Each row is a point on a tangle of strands that fork, close into loops and nearly touch. The rows are in no order.
Two points are linked if the straight distance between their rows is under 52.2. Some points are linked to none.
laf: [ 12  10 -22 -20  15  18  17  28   8   7  56 -24  11  23  39 -10  11  13
  -1   0]
tese: [ 12 -15 -21  -8  15  -7 -12   6  52   6  20 -26  36  -7  -6   3  14 -20
 -13  -9]
Ramo: [ 14   2   3  18 -13 -29   1  44  24 -24 -21  11  -4 -14 -24 -10  -6  18
  11   5]
Muke: [  5 -15 -23   5 -17  -5   6 -27  20  14 -50  15  -9 -16   0   5  23  18
   1 -10]
Fek: [-40   8  31  15  -2 -49   4  -3   9  -1  -3 -12 -13   3 -35   5  -4   3
   5  -9]
gubiv: [ 12 -11   9  29 -16  -9   6   6   7  -6 -19  -6  -4  -3  12  -6   5  36
  19 -14]
vepa: [-13  10 -24 -29   5  22  36  12 -23   4  10   6 -27  14   2 -34   4 -25
  -1  18]
bosit: [ 12  -8 -23  26  -2  19  21  12  21 -24  -5  10   5 -13   5   9   9 -10
  11   4]
vabif: [ 14 -10  15  23   0  34   1  22  11 -44  12 -19  -4   1 -12  29 -14  23
  24   3]
sar: [-42   5  22  -3 -15 -32  -8 -36 -10  20 -19   9 -19   5 -30  15  -2  31
  -4 -12]
Vilo: [ 21  -9   6  19  -6  23  19  10  22 -27   6 -25   1  -4  -2  22   2  14
  16  -6]
muzu: [-20   9 -29 -11  13  -5  21  25   1   1  -4   9 -13  -5 -19 -17   7 -57
  -6  21]
gapir: [ -1 -10 -28   3 -12  -5  -1 -14   4  18 -19  16  -2 -11  -1  -1  15 -15
  -7   4]
kub: [-42   2  31  -8   3  -4  -6 -37 -39   5  -6   8 -20   0 -13 -14 -39 -22
  -4   6]
Mek: [ 11 -28  12  -4  18  36 -30   9   6 -25  41 -20  22   1 -34  35 -22 -12
   7   3]
dab: [-11  -1 -20 -49   1  12  24  16 -35  20   6  -3 -14  16  -4 -41 -11 -22
 -12  21]
bev: [-24   0 -29 -15  12 -35  12  13  16  16 -11  12 -15 -16 -26 -10  13 -55
 -24  13]
Gifa: [  5   7  31  12  -5  27 -24 -29 -38   5  17   4  15  14  25  11  -6  25
  11  -1]
bogu: [ -8  43  33  11 -10 -49 -13  23  -1 -19 -17  30 -25   4   6 -25 -14  17
  -2   6]
tes: [-34  -8  40  -7  -6 -31  -9  -3 -27   1 -21   1 -10   4   6 -25 -28  14
  -1  -2]
Rin: [  4   3  47  20  -9  14 -11  -1   2 -32  10  -1 -20  25   4  12 -12  54
  32  11]
fos: [-28  25  44  12   8  -8  21  -5 -21 -24   7 -17 -12   9  20  -3 -22   2
  13  -8]
Nem: [ -5 -20   9  -8   6 -21 -18 -20 -35  11 -36  17  -3 -11  32 -33 -25  12
 -18   0]
lan: [-24 -11 -14 -17  27  10  11  29  23  -4  43 -27  10  11 -49  13   4 -43
  -1  14]
Tar: [ 11 -27 -14   5 -12  -5 -34 -10  23  21  -8  -6  38 -15 -23   7   8   9
   0 -10]
zur: [  3 -22 -10  -4  -7  41 -13 -38 -32   5 -21  34 -24  -4   2 -13 -14  -3
  11  27]
lon: [ -8  13  40  18 -14  17  -8 -17 -18 -14   7  -1 -19  19 -20  20   1  44
  39   5]
nas: [  5 -28 -33   6   1   5  -8   6  14  -4  -1  20   8 -12 -18  -8  -1 -27
   6  21]
rava: [-26  26  28   4  11 -47   7  11 -18  -5  -6 -20   2 -16  12   0 -14 -40
 -22 -21]
mut: [ 11 -15   6  -6  18  18 -28  -2   0   3  43 -22  20  10 -13  18   0  -6
  -9   9]
lugek: [-34  10  45  -9   7 -16   6 -28 -36 -11 -13  11 -15  -5   2 -16 -30   6
   3  -3]
Disu: [ 10  20 -37 -27   1  20  33  18   4  19  42 -17  -4  17  32   0  27   6
  -2 -11]
tage: [ -5 -12 -26 -13  -1  -4  -5 -10  -2  20   5  10  -9   3  -2 -17  12 -24
  -6  11]
vas: [  1 -10 -40  -5  -6  34  14  -9  -5  -1  -2  38 -24   2 -18 -17  17 -30
  15  42]
depel: [ 14 -36 -13   2   5  -8 -21   7  41  -7  14 -23  33 -13 -10  -3  -7  -6
  -6 -10]
Pep: [-28  -1 -11   5   3  -1 -13 -16   9  20   3  -6  11  -2 -46  17  10 -43
  -6   9]
betuk: [  0 -24  -7   8 -16 -17 -34 -31  10  29 -22  -5  23 -12 -17   4  -4  24
   2 -14]
punes: [ 17   1  15   3 -13  22  -3 -27 -32   9 -14   7  -7   8  59  -6  -5  32
  -2  -8]
Nilo: [  0 -23  16  17 -16   9 -17  -9 -12   1  -6  -3  16  -2 -14   7  -9  21
  10   4]
zavet: [ 13 -42 -20  12   0   3  -8  11   8 -15 -23  29  16 -19 -19 -24 -16  -6
  17  20]
Giku: [  8 -26  15   4   7  22 -30  -3  18 -16  25 -40  24   1 -48  42 -17  -2
  -1 -12]
zaru: [ 15 -42  -5   5 -11  -3 -12  -2  49 -13 -16 -15  33 -14 -47   2   0  17
  22  -1]
pav: [ 23   4 -39 -17  -4  -6  15  -4  19  17  -9  18 -16  -5  37 -19  35 -10
 -25 -11]
Los: [ -9  19  17  -6   2  12  18 -67 -37   5 -22  36 -31   6 -17  26   3   1
  -4   4]
Pupi: [-43  18  26  -9  16 -50  -1   5 -20  15   9 -21  -5  -1   0   3  -7 -50
 -31  -7]
Lifu: [  5 -17 -15  -2   6  12 -31 -20  34  11  31 -23  44   2 -42  25  21  -4
  -1  -1]
razo: [  8   7   1   1 -12   1   5  -8 -13   5  -4   2 -12  -2  56 -13   0  15
 -18 -13]
dov: [ 17  -9  10   2 -11  29 -20 -33 -34  16  -4  18   2  11  29  -2  -8  38
   9   4]
lir: [ 21 -13   6  -1 -12 -13 -19  14 -14  -3 -16  13  11 -13  46 -31 -16  24
  -3  -7]
volep: [ 23 -34 -44   7  13  21  -6  13  60 -23  22  11  21 -13 -12  -3   7  -9
  18  17]
Notip: [  7 -25 -14  -8  -6 -30 -33 -13  -5  30 -18   5  15  -9  35 -16  -9  22
 -20 -19]
Supa: [  9 -32 -26   2  -5  -8 -10   0  -6   0 -34  36   1 -18  -5 -34  -4 -13
  -2  22]
mis: [ 23 -27 -39  -9  -6  19 -24 -28  14  29  -1  15  21   1 -19   3  18   9
   3   1]
rikar: [ 19  -8 -15  12  -4  45 -15 -23 -11   8   7  24  12   3 -20  18  24  -2
  21  10]
fut: [ 23   7 -42 -24  -6  -4  26 -18  14  33  -7  13 -30  18  37   5  37   6
 -28  -5]
gusu: [  5 -19   0 -11  -6  23  -6 -58 -31  14 -27  37 -25   6  -9   3  -5  10
  -8  22]
pofi: [ 12  -4 -36 -15   1  21  10  10  35   7  38 -14  11   9  -9   3  24  -4
  11  11]
Vusub: [ 10  -5 -30   6   7   8  10  22  28 -13  11   4   8  -8  14   5  23 -16
  -2   8]
desis: [  7   4   3  11  -4  -9  15  17   8  -5  -3 -15  11 -14  31   7  -1   2
  -9 -20]
Dol: [ 25 -19  10  16  -5  18  -4  -4  16 -11   9 -29  18  -1   4  19  -7  31
  12 -13]
Fizo: [  6 -23  11   4  -7 -34 -25  20  -4   0 -12  -3  21 -16   5 -27 -34  11
 -10  -6]
raza: [-24  45  22  -3  20 -35  15  33 -24 -10  -7  -3   2 -12  18  -3 -24 -36
 -23 -15]
veve: [ 11  12  -1  10  -6  26   1 -30 -28  11   5   9 -17  19  35  21  17  10
   5  -2]
sovef: [-27   2  26   0  -5  -9 -16 -41 -25  23  -6  -2   7  -2 -41  36   0  -4
   2 -13]
kupon: [ 37   8   1   0   0  -8  -1  64  36 -38 -17   5  13 -14  -7  -8 -24  13
  -2 -11]
nogir: [ 26  -8 -11  27 -13  10  19  21  18 -28 -27  24  -9 -17   4  -8  10  11
  21   7]
Ratu: [  0 -15 -46 -34  -6   7   6 -20  13  33  -1  16  -2   8 -35  -5  30  -3
  -3  13]
danol: [ -5   8  40  -1  -6  -7  -7  -7 -29   8 -10  -3 -15   6  55 -19 -20  38
   0 -20]
letof: [-24  -6  21   5   1 -11 -27 -20 -22  11  15 -19  24  -1  -8  12 -25  -6
  -5   1]
Vor: [ 35   0   5  13 -10 -30  -9  34  33  -7 -12  -6  17 -10  14 -12  -3  42
   0 -22]
geg: [ 13 -26 -21  -4 -10  -1 -34 -12 -10  26  -3   8  19   2  24 -18  -6  11
  -9   1]
zugo: [ -8  -6 -22   2   4 -36   7   3  40  14 -38   3  13 -36 -27  -1  13 -41
  -8 -10]
Vemeb: [-12   5 -25   0  11 -33   6  13  19   7  -8   4   7 -18 -29  -6   4 -51
 -16 -10]
Buz: [ 24 -22 -48 -25  -6  17 -20 -10  15  28  16  16  23  -1 -13 -17  18  12
  17  16]
Teve: [-14  -6   8  22   0   3  23  14  -4 -31 -21   6  -7 -11 -15   4  -7 -16
  25  13]
talas: [  2 -11 -51 -24  -3  -4   5 -16  44  23  -1  10   1  -7 -22  -6  42  -6
   1  -5]
rulo: [-44  18  34   3  24 -14  23  14 -24 -16  12 -14  -6   1  -3  10 -21 -48
  -3   9]
kal: [ -8  31  40  22  -6 -21  19  13  -1 -23  -4  -1 -26   5  18   0   5  22
   5  -8]
zit: [ 17   0   6  28 -22 -10  14  18  11 -13 -32  19 -22  -2   5 -13  14  31
  20   5]
nirur: [ 20 -37   5  13 -10  -9 -27  14   7  -2  -8  -3  14  -8  13 -25 -22  44
  13  -5]
mafeb: [ 27 -24 -33 -20  -7  19  -9 -12 -10  22   6  34 -12  13  35 -33  13  12
 -13  23]
Mobe: [-17  -2  24  11 -18 -31 -15 -18  29  26  -6 -28  -1  -1 -13  15  16  45
  16 -17]
kog: [-19  14 -26 -16   8  34  26  10 -18  13  21  -2 -22  24 -15 -15  13 -32
   6  27]
Pegop: [-12  18   8  12  -2   2  -1 -26  -1  24  11 -18   9   6   6  34  18   2
  -8 -22]
bez: [  5  21 -30   3  -1  15  28   3   9  -6   1   5 -18   7  21  -5  23 -27
   4  -2]
Rebaz: [ 10   2   3 -12  23  18   2  31  -2   4  40 -22  10  30  36 -14  -6  -6
  -7   4]
liv: [ -9  18  31  18   1  14  31   9 -24 -35  -9   7 -33  -1   9 -11 -20   4
  33  12]
tosu: [-13  -1 -35 -27  -5   4  11 -25  -1  30   3  17 -17   8 -43  -2  23 -25
  -6  20]
nin: [ 10  31  10  -4  -4 -12  17  15 -30 -11 -38  21 -23 -12  27 -28 -18  -3
  -3  -7]
zel: [  3  -8 -19  15 -21  -6   9 -16  16   0 -31  12   7 -22  -8   3  10  -5
   3  -9]
reran: [ -5 -11  26   2  -2 -12 -41 -23 -28  26  15 -21  33   8   4  14  -6  32
  -7 -25]
mol: [ 15  19 -33 -12  25 -14  16  52  43  -6  14  12  21  -7  12 -10  11 -30
 -10   0]
farep: [-37  22  19   7 -22 -30   4 -41  12  24 -34 -14 -12   2 -35  35  28  14
  -3 -22]
pif: [  7 -19  -4  19   3 -24  -5  18  22 -17 -14  -5  20 -25 -32  -2 -14 -14
   5  -1]
Neze: [ 23  10 -12 -18  17  37   1  18  30  -2  60 -32  13  24  -1  31  16   3
  -4 -13]
Lidi: [  7  31  21  15   0 -15  17  42   1 -31 -17  10  -8   1   5 -17 -12   9
   7   5]
mizi: [ 26 -31 -21  -9   6  31 -23   8  16  -8  37   3  24  12 -13  -8  -7   5
  15  15]
Lakam: [  5   1   0 -13   1 -16   2 -15 -18  23 -21  16 -24  -2  40 -20  -6 -14
 -42   4]
lorun: [  5  30  -3  -1  14  -3  23  46   0 -22 -12  11  10  -1  21  -4  -8 -40
 -22  -2]
Gile: [ -4 -18  14 -13  -8 -20 -10 -27 -22  13 -38  23 -18  -4  28 -17 -11  38
 -23 -10]
nevak: [  2   8  22 -11   4 -24   2 -12 -36   3 -32  11 -15 -13  44 -39 -28  19
 -18  -7]
tivez: [  2   6 -27 -24   1  14  29  11  -4   7  -4  18 -33   7  22 -44  15 -21
  -7  16]
Fipip: [  4 -19   6  -1 -12 -11 -24 -11 -18  19 -30  15  -7   4  29 -19 -21  56
  -2  -6]
Kugav: [ 14 -17 -53 -33  -6  27  -1   0   1  18  19  21   3  11 -14 -27   8   6
  19  21]
ziva: [-11  11  21   9 -13   3   6 -25 -24   3  -9  -1 -13   5  15  12  -4  27
  11  -8]
Pegam: [-18  17   2  17  22  15  25  14  21 -19  22 -31   4   3 -23  50  10 -44
   0   4]
Pedi: [ 29 -14  -6   4 -16 -15  -8  17  -5  -9 -34  25   0 -13  19 -36 -15  26
   7  -2]
pud: [  1  16 -13   9 -11  14   8 -18 -11  23   4 -12  -7   7  22  22  20   0
  -2 -19]
fatuf: [ -9  43  33  -8  -5 -24   9  21 -25 -13 -32  15 -11  -1  33 -30 -17   5
 -13 -10]
guv: [-32   9  35   9  -3  -8  13  -9 -26 -17  -4  -6  -9  -7   3  -1 -17  -7
   5   3]
Pul: [-29  15  20   6  10 -14  -4 -23  -3   9  18 -36  12 -11 -27  39   9 -15
  -9 -11]
zato: [ 19  20   1  -5   0  -7  26  -3 -17  -5 -34  38 -28 -11  41 -21  -1  -6
 -22   4]
Lelof: [  4 -24  13  12  -6   8 -16  -5   3  -5   4 -15  12  -4 -57  22 -12   1
  15   1]
nesez: [ -8  -1  23  15 -10 -27  -3   8  36  -1 -12 -36   2  -8 -13  17  18  33
  11 -29]
butan: [  0  11  25  23   1  19  13  -1 -18 -20  19 -24   4   7  30  14  -7  14
   8  -9]
Noriv: [ -8 -10  30   9  -1  -4 -17 -26 -19   5   7 -13  18  -1 -44  32  -3   4
  12  -6]
puvuz: [ -1   0  35  25  -3   5   4  14  -2 -33  11 -12 -26  13  -5   1  -9  32
  22   7]
tuma: [-27  16  17   1  36  16  22  37  -1 -24  12  -3  -8  13   8  12 -13 -56
   2  20]
kise: [  8 -15 -59 -26   2   8   7   6  41  12  15   5  11 -14 -24 -18  29  -1
  14   7]
Mefo: [-30  -3   6 -11  37  14   7  26  10 -11  33 -21  -1   6 -31  17 -15 -50
  -4  19]
giz: [ 17   0  -5  -6  -9 -16 -10   6  -8  -4 -41  25  -5 -22  19 -35 -13  -1
  -8   3]
Mema: [ 17 -15 -19   0 -10 -25  -5   1  -2  16 -21   8   7 -16  27 -16   7   5
 -23 -21]
sike: [ -2  31  36  11   2 -26  13  29 -16 -23 -10  -3 -12   0  28 -15 -11  10
   1  -9]
Redes: [ -9  42  35  22  -1 -11  36  14  -9 -22   1 -22 -31   5  38  12  11   6
   9 -24]
mino: [ 27   9 -23   5  -4 -13   9  11  12   7 -20  16   0 -17  44 -11  24   0
 -16 -20]
nor: [ -8   3  -7   2 -23 -22  16 -30   8  17 -47   5 -18  -8   7  11  19  19
  -9 -22]
sufu: [ 31  19   5   7  -3  -5   4  54   3 -35 -33  22  -7  -3  11 -29 -25  17
  11   9]
Koto: [-29  14 -30 -15  10  11  37  26  -5  -2  25   2 -20  10 -24 -14  18 -44
   7  17]
pozo: [-30 -14  -5   6  13  -8 -13  -1  12   4  18 -18  17  -8 -47  14  -7 -32
  -3   6]
desoz: [ 21  10  22   6  -6 -13 -13  45 -12 -17 -27  26   7  -6  21 -45 -31  15
   7   3]
Zovi: [ 38  31   1   3  -5 -32  11  50  28 -11 -11 -17  27 -11  36   2 -10   5
 -18 -31]
vuduz: [ 17   6  -8 -17   0 -10  15 -20 -12  11 -35  29 -33   0  45 -23  17  -9
 -42  16]
tigu: [ -6 -12 -38 -16 -12  15   9 -27   0   6 -11  27 -31   4 -33  -2  23 -27
  -2  29]
kiro: [ 29 -19   0  -9   7  38 -37   6   3  -1  53 -12  32  17 -13   9  -7   6
  -3   8]
tabeb: [-28  22  19  -5 -10 -26   7 -33  -8  17   1 -15  -6  -8   5  33   9   3
 -10 -25]
Muk: [  5 -23   8   5 -16   9 -23 -18 -34   9 -20  12   2  -6  30 -18 -17  33
   1   6]
mamud: [ 27 -44 -31   9   1  21 -19  -5  42 -18   5   1  25 -17 -19   5  -3   7
  19  13]
Gon: [ -6  13  16  15  -1 -42   8  29  34 -15 -10 -25 -10  -1 -21   7  13  16
   6 -17]
Robi: [ 25  -2 -15   4   0 -14 -20  29   4  -8  -3  14  18  -9  48 -30  -8   2
 -12  -9]
zarid: [ 20   9  -8  -9   9  23 -12   5  39   1  48 -48  18   7  -9  39  23 -12
 -17 -18]
pusug: [ 24 -43 -20   6 -10  11 -25 -24  35   8  -9  -2  37 -17 -36   6   4  11
  19   7]
nez: [ 18 -11   5   6  16  26 -28  -8  22  -3  40 -30  31   3 -46  40  10  -7
   4 -13]
dubat: [  4 -10 -26 -12  -2  12 -22 -15   9  33  15  -1  18   8 -17  11  24   1
  -1   4]
lagab: [-27  40  57  11  10   2  26   4 -25 -33  -7   1 -28   5  15 -13 -23   4
  28   3]
susil: [ -3  12  42  19  -5  26   4 -10  -8 -29  21  -6  -6   8 -27  29  -5  28
  26   2]
Bepal: [-17 -10  20  10  17 -12  -3  13 -19  -6   4 -12  11  -1  10  -9 -21 -25
  -3   6]
dop: [  7  -4 -45 -38   0  16  19   3  28  11  28  -7  19   2 -38  -5  20  -3
  15   6]
golig: [ 27   2 -36  12 -14  22   9 -17  28  14  -2   6  -1  -3  35   4  42   8
   6  -9]
ges: [-16  55  27 -11  -3 -31  23  29 -23 -10 -23   7 -10 -13  19 -19 -30 -19
 -16  -2]
Savu: [ 14  -4  -5  15   6  24   1   9   0  -9  17 -16  10   7  28  -1   5  -2
  -1   3]
tota: [ 25 -38  19  14  -8   2 -22   4  16  -9  11 -16  14   5   4  -1  -6  39
  14  -8]
sugav: [-19   4  34   0   7 -35  -8  11 -19   0 -10  -6   7 -11   8 -19 -31  -6
  -6  -4]
nata: [  8   0 -18 -25  18   2 -15  15  22  16  58 -41  27  15  -2   2   6   3
 -17 -12]
tigi: [ -2 -14 -33  10  -6 -15   0 -12  39   9 -35   2  14 -26 -22   4  23 -26
   1 -13]
mefaz: [  6   2 -17 -17  17   6  -7   8  44  20  49 -48  23   5 -15  19  20  -5
  -5 -19]
Kuri: [ 20 -35 -46  -6  11  20 -15  16  33  -5  35   2  21  -4 -12 -17   6   4
  13  20]
fimog: [-24   2  36   7  19  -2  -2   9 -28 -23   1  -3   7  -8  -3 -14 -36 -22
  14   8]
rul: [ 16   2 -34 -10  -2   3 -20 -22  11  43  19  -7  16  11  13   9  30  16
 -11 -13]
mubur: [  8  18 -38 -18  -2  18  29   7   0   6  21  -4 -17  12  17 -11  27  -4
  -4  -1]
dofem: [ 16  -8 -30 -19  -7  13   2  -2  -4  10 -11  28 -21   7  23 -36  16  -5
 -20  16]
Lodel: [  5 -19 -29 -21  -7  -4 -15 -19  -1  42  -1  15   7  10  16 -11   9  10
 -30  -3]
ligi: [ 42   3  -4  11  -2  -9   9  33  31 -11 -16  -3  25 -18  24  -4   8  22
  -4 -21]
mobi: [  9 -41  12  10 -12   7 -18  -3  26 -18   5 -31  25 -10 -51  16  -7  23
  15  -2]
Dep: [ 13  18 -16 -12  21  27   8  26  13  -2  64 -36   6  30  20  12  16   5
  -7   3]
pap: [-21  16  23  20  -4 -28   9  26  25 -22 -15  -6 -18  -6 -42   0  11   5
  16  -1]
Rufa: [  9  -7 -15  -6  -4  35  -8 -24 -20  16   2  32 -15   6  14  -9   1   8
   5  20]
gomi: [-16  16  12  -3  -4  10   8 -53 -29   2  -5   8 -18   4 -12  37   8   0
   6   0]
rutor: [ 40   3 -17   1  10  -4  -3  45  25 -19  -9   4  27 -10  41 -22  -5   8
 -12 -20]
bepe: [ 12  28  21  13  -9  40   9 -36 -37  10   4  11 -10  14  29  33  11  28
  10 -14]
posur: [  2 -30 -16  13 -11  17 -13 -15  -5   1  -9  15  16 -10 -16   0  -2   7
  14   9]
lasek: [ 19  31 -26   2   7  -7  14  43  26 -12 -11  18  13 -13  23  -2   3 -30
 -14  -5]
reso: [-50  22  41   0  -4 -49   2  -7  -7  -2 -14  10 -34   9 -29  -8  -9   3
   1  -8]
dozet: [ 13 -21  10  13   8   5  -4  45   5 -30  -5  -7  -1  -7  10 -17 -24  19
   8   8]
melu: [-42  26  23  -1  14  -8  15  -9 -24   2  18 -12 -20   7   9  12  -2 -44
 -11  -2]
Kuved: [  5  -8 -35  -9  14   4   0   4  54   0  30 -19  23  -1 -25   2  27 -16
   5  -4]
lutam: [-11  10   8  11 -15 -21   8 -12 -10   9 -22  -5 -14  -5  18  13  12  29
   2 -22]
mov: [ 14 -12  11  22  -2  36  -9 -14 -11 -12  13   6  11   6 -23  20   1  -4
  26  18]
masu: [ 18  -3  24  21  -4  51   8   5 -12 -35  17 -15  -1   9 -26  40   2  15
  27   0]
pudu: [-36  29   3 -28   6  -7  13 -17 -29  29  25  -7 -19  13 -23  17  16 -33
 -25   7]
bave: [  9  10  23  17  -7  25  -9 -17 -23  -4  23 -12  12  11  11  30  -7  20
  18  -6]
moro: [ -3  28  20   0 -13  10  17 -38 -27   7  -3   5 -25   9  24  25   8  43
   5 -24]
gute: [-15  12  36 -11  -3 -20  19 -29 -28   0 -27  20 -29  -4  39 -16 -14  19
 -11  -7]
biru: [ -5  24  19  28   0   9  30  17  -9 -31   9 -24  -7   6  23  26   9   7
   3 -16]
Mun: [ -4  14  19  24   6   7  31  28  -7 -46 -24  14 -29  -4  -6  -1  -7  -4
  31   9]
nug: [ 34  -3   7   0  13  13  -2  69  30 -50 -11  11   9  -1  -8   8 -28   3
   6   3]
rapo: [-11 -18 -27 -29   5   2  -4  11 -21  18  10   7 -15  11  -3 -37  -3 -19
  -3  25]
Zan: [-33   8  16   5  23  11   7   9  -9 -23  23 -18  -3   5 -12  20 -18 -55
  -1  16]
dogim: [ 26  39   5   4   7 -17  13  58  18 -25 -11  -3  18  -5  39   2 -23   0
 -19 -13]
Rogug: [ -1  46  23   9  13  -1  25  50  -6 -34  -8   2   2   0  25   8 -10 -36
 -12   2]
kiril: [  2 -18  -3   2   4  37 -17   0   2 -21  30  -7  18   9 -35  19  -4 -15
  12  22]
mur: [ 11 -11   0   4  -1 -24 -13  27  -6 -11 -26  11  13 -16   5 -19 -22  -9
   2   8]
kupo: [-13 -10  26  24  13  17  10  14 -17 -32  -2  -3  -3  -3  -1   0 -24 -20
  23  15]
zub: [  5 -12  14  17   6  12   2  24 -17 -28  -4   2   1  -2  18 -11 -20   5
  18  11]
mugo: [-31  -1  18 -10  -6 -35 -24 -44 -20  40 -10  -6   7  -3 -15  16  -7   7
 -27 -19]
tid: [ -8  31  20  11  26  -1  44  40   2 -32   8 -13 -11   8  39  23  -3 -32
  -4  -6]
Neki: [  3   5   6 -15  -1  17  14 -72 -38  -2 -26  39 -27  10  -3  13  -8  14
 -15  24]
Nunob: [-36  10  13   3  -8 -32   4 -43  -2  25 -25 -18  -7 -13 -42  32  10  -4
  -8 -23]
Vume: [ -7 -13  27  13  -9  -7 -17   0  -4 -16   0  -5  -7  -6 -31   6 -14  28
  27  10]
let: [-48   9  37 -14 -13 -43   5 -38 -11   1 -28  20 -31   8 -26  -1 -13  17
  -2 -11]
buvob: [ 34 -10 -25 -20  -7  37  -9 -29 -18  25  -3  31 -13  20  23  -9  16  25
  -2  15]
kebom: [ 15  18 -22  -8 -14  20  -1 -26   0  34  11   7   0  15   8  18  40   9
  -9  -7]
fovu: [  0  14 -37 -27  23  -7  30  45  27  -3  18   0   5   2   1 -22  11 -25
  -3   4]
Diso: [ 17 -10 -40 -22 -12  39  20 -18   1  10   1  37 -21  11  -7  -8  33  -8
  12  29]
tagoz: [-11   0  10 -11   2 -10   7 -27 -27   4 -20  14 -23  -9  35  -8  -2  -4
 -21   2]
fana: [  2 -25 -15  14   1   4  -3   2  26 -17   2  -8  18 -14 -30   3  -3 -20
  11   6]
Fep: [ 27  26  -3  -9   2  -5   7  71  33 -34 -16  -2  15  -1  15   6 -38   0
 -16  -9]
libi: [-38   8  17 -14  12 -13  -4 -46 -43  17  -1  14 -18  -2 -10  10 -15 -28
 -22   5]
sabig: [  3  11 -13   8   8   8  13  14  11  -3  18  -6  -4   2  17  -3  17 -21
  -1  13]
Sud: [-35  40  14  -9  12  -2   6 -12 -29  23  38 -16 -15  13   2  14   8 -35
 -20   0]
lat: [-18 -20   5   2 -13 -36 -30 -33  -8  39  -8 -11  24  -9  -8   9 -10  18
 -18 -26]
Zunif: [-40  -3  21  -5  -9 -19  -9 -44 -33  17  -8  -2 -14  -8 -18  23  -9  -8
 -10  -9]
falor: [  2 -23  -2 -10  -1 -27 -26  -7 -18  27 -25   8  11  -8  23 -43 -22   4
 -22  -6]
fiko: [ -1   7 -27 -14   8   0   0  16  12  30  42 -27  19  12   6 -13  10  -5
  -8  -1]
Nukif: [-26  25  15  -4  -3  -8  14 -48 -30  12  -9   4 -15   7   5  38  12  13
 -18 -25]
Nani: [-27  15  20  12 -17 -35  -7 -33  24  29 -25 -20  -9   4 -19  21  24  39
   7 -31]
Paba: [ 28 -23  10  13   7  12  -6  46  21 -46 -13  -1   3 -10 -21  -5 -31  19
  19   7]
bafos: [-15  -3 -17 -24  18  10   2  18   9  17  50 -28  14  16 -33   2   4 -29
   0  14]
dof: [ 20  -5  -3  -2  18  23 -19  21  14  -6  42 -24  15  19  38  -1  -2   6
  -9   4]
biva: [-39   7  -9 -11   2 -16  -5 -17 -13  31  17 -10  -2   5 -35  17  15 -39
 -13  10]
Pazeg: [-38  16  36  21  -9 -31  14  -1   6 -11 -14  -3 -18   2 -50  10  -4  -6
  23   3]
Peg: [ -2   1  -6  -8  11  15 -10  11  -5  10  44 -21  24  28 -24  11   6 -17
  -5  15]
Vogo: [ 15   1 -41 -26  -8  -2  -9 -31  12  43   0  11 -13  11  32  -4  27  13
 -35 -15]
suvuk: [ -7  11   8  11  32  18  27  43  10 -31  11 -11  -8  10  19  19   1 -38
  -6   5]
Zoti: [-23 -25  36  10 -18 -12 -30 -10 -10  -8  -1   6  -3  10 -48   1 -25  29
  21  17]
vof: [ 17   2 -30  -6 -14  40   1 -16 -16  11   5  19 -15  16 -16   9  28  -6
  11  20]
rasum: [ 15 -27 -25   8 -13  43 -21 -28 -10  12  -6  28   9  -2 -25   0   5   2
  19  25]
zulo: [-10 -11  26  -3  -2  15 -28 -33 -42  10  -2  14   1   6  -4 -13 -30   9
  12  15]
dor: [ 21 -15  12  10  -4 -33 -24  37  15 -13 -10 -10  19  -8   9 -27 -19  34
  -2  -8]
totiz: [ -7  21  32  -7   3  33  -2 -37 -50  10  19  16 -12  20   6  -2  -4 -14
   1  15]

How many points has the smallest loop of links through each point below? Write none if it is on no loop.
buvob: 27
Bepal: 6
Savu: 8
Mun: 8

A fork is a point with three links, a tip a point with one. Leave the first point through the second and follow the links. Name the first fork or tip that comes.
pusug, mamud: Zan
nirur, tota: puvuz
pofi, dop: rikar
tosu, Ratu: depel
Zovi, dogim: kupo
Zan, tuma: fovu
Neki, gusu: vepa

Name the points in between on the shortest way along the links from the first point to the second, in order.
lasek, mobi: lorun, Rogug, tid, suvuk, tuma, Zan, Mefo, lan, bafos, Peg, mut, kiro, mizi, Kuri, volep, mamud, pusug, zaru
sar, Nani: let, reso, Fek, Pazeg, pap, Gon, nesez, Mobe
gute, raza: tagoz, Lakam, vuduz, zato, nin, fatuf, ges
tivez, lutam: vepa, dab, rapo, tage, gapir, zel, Muke, nor
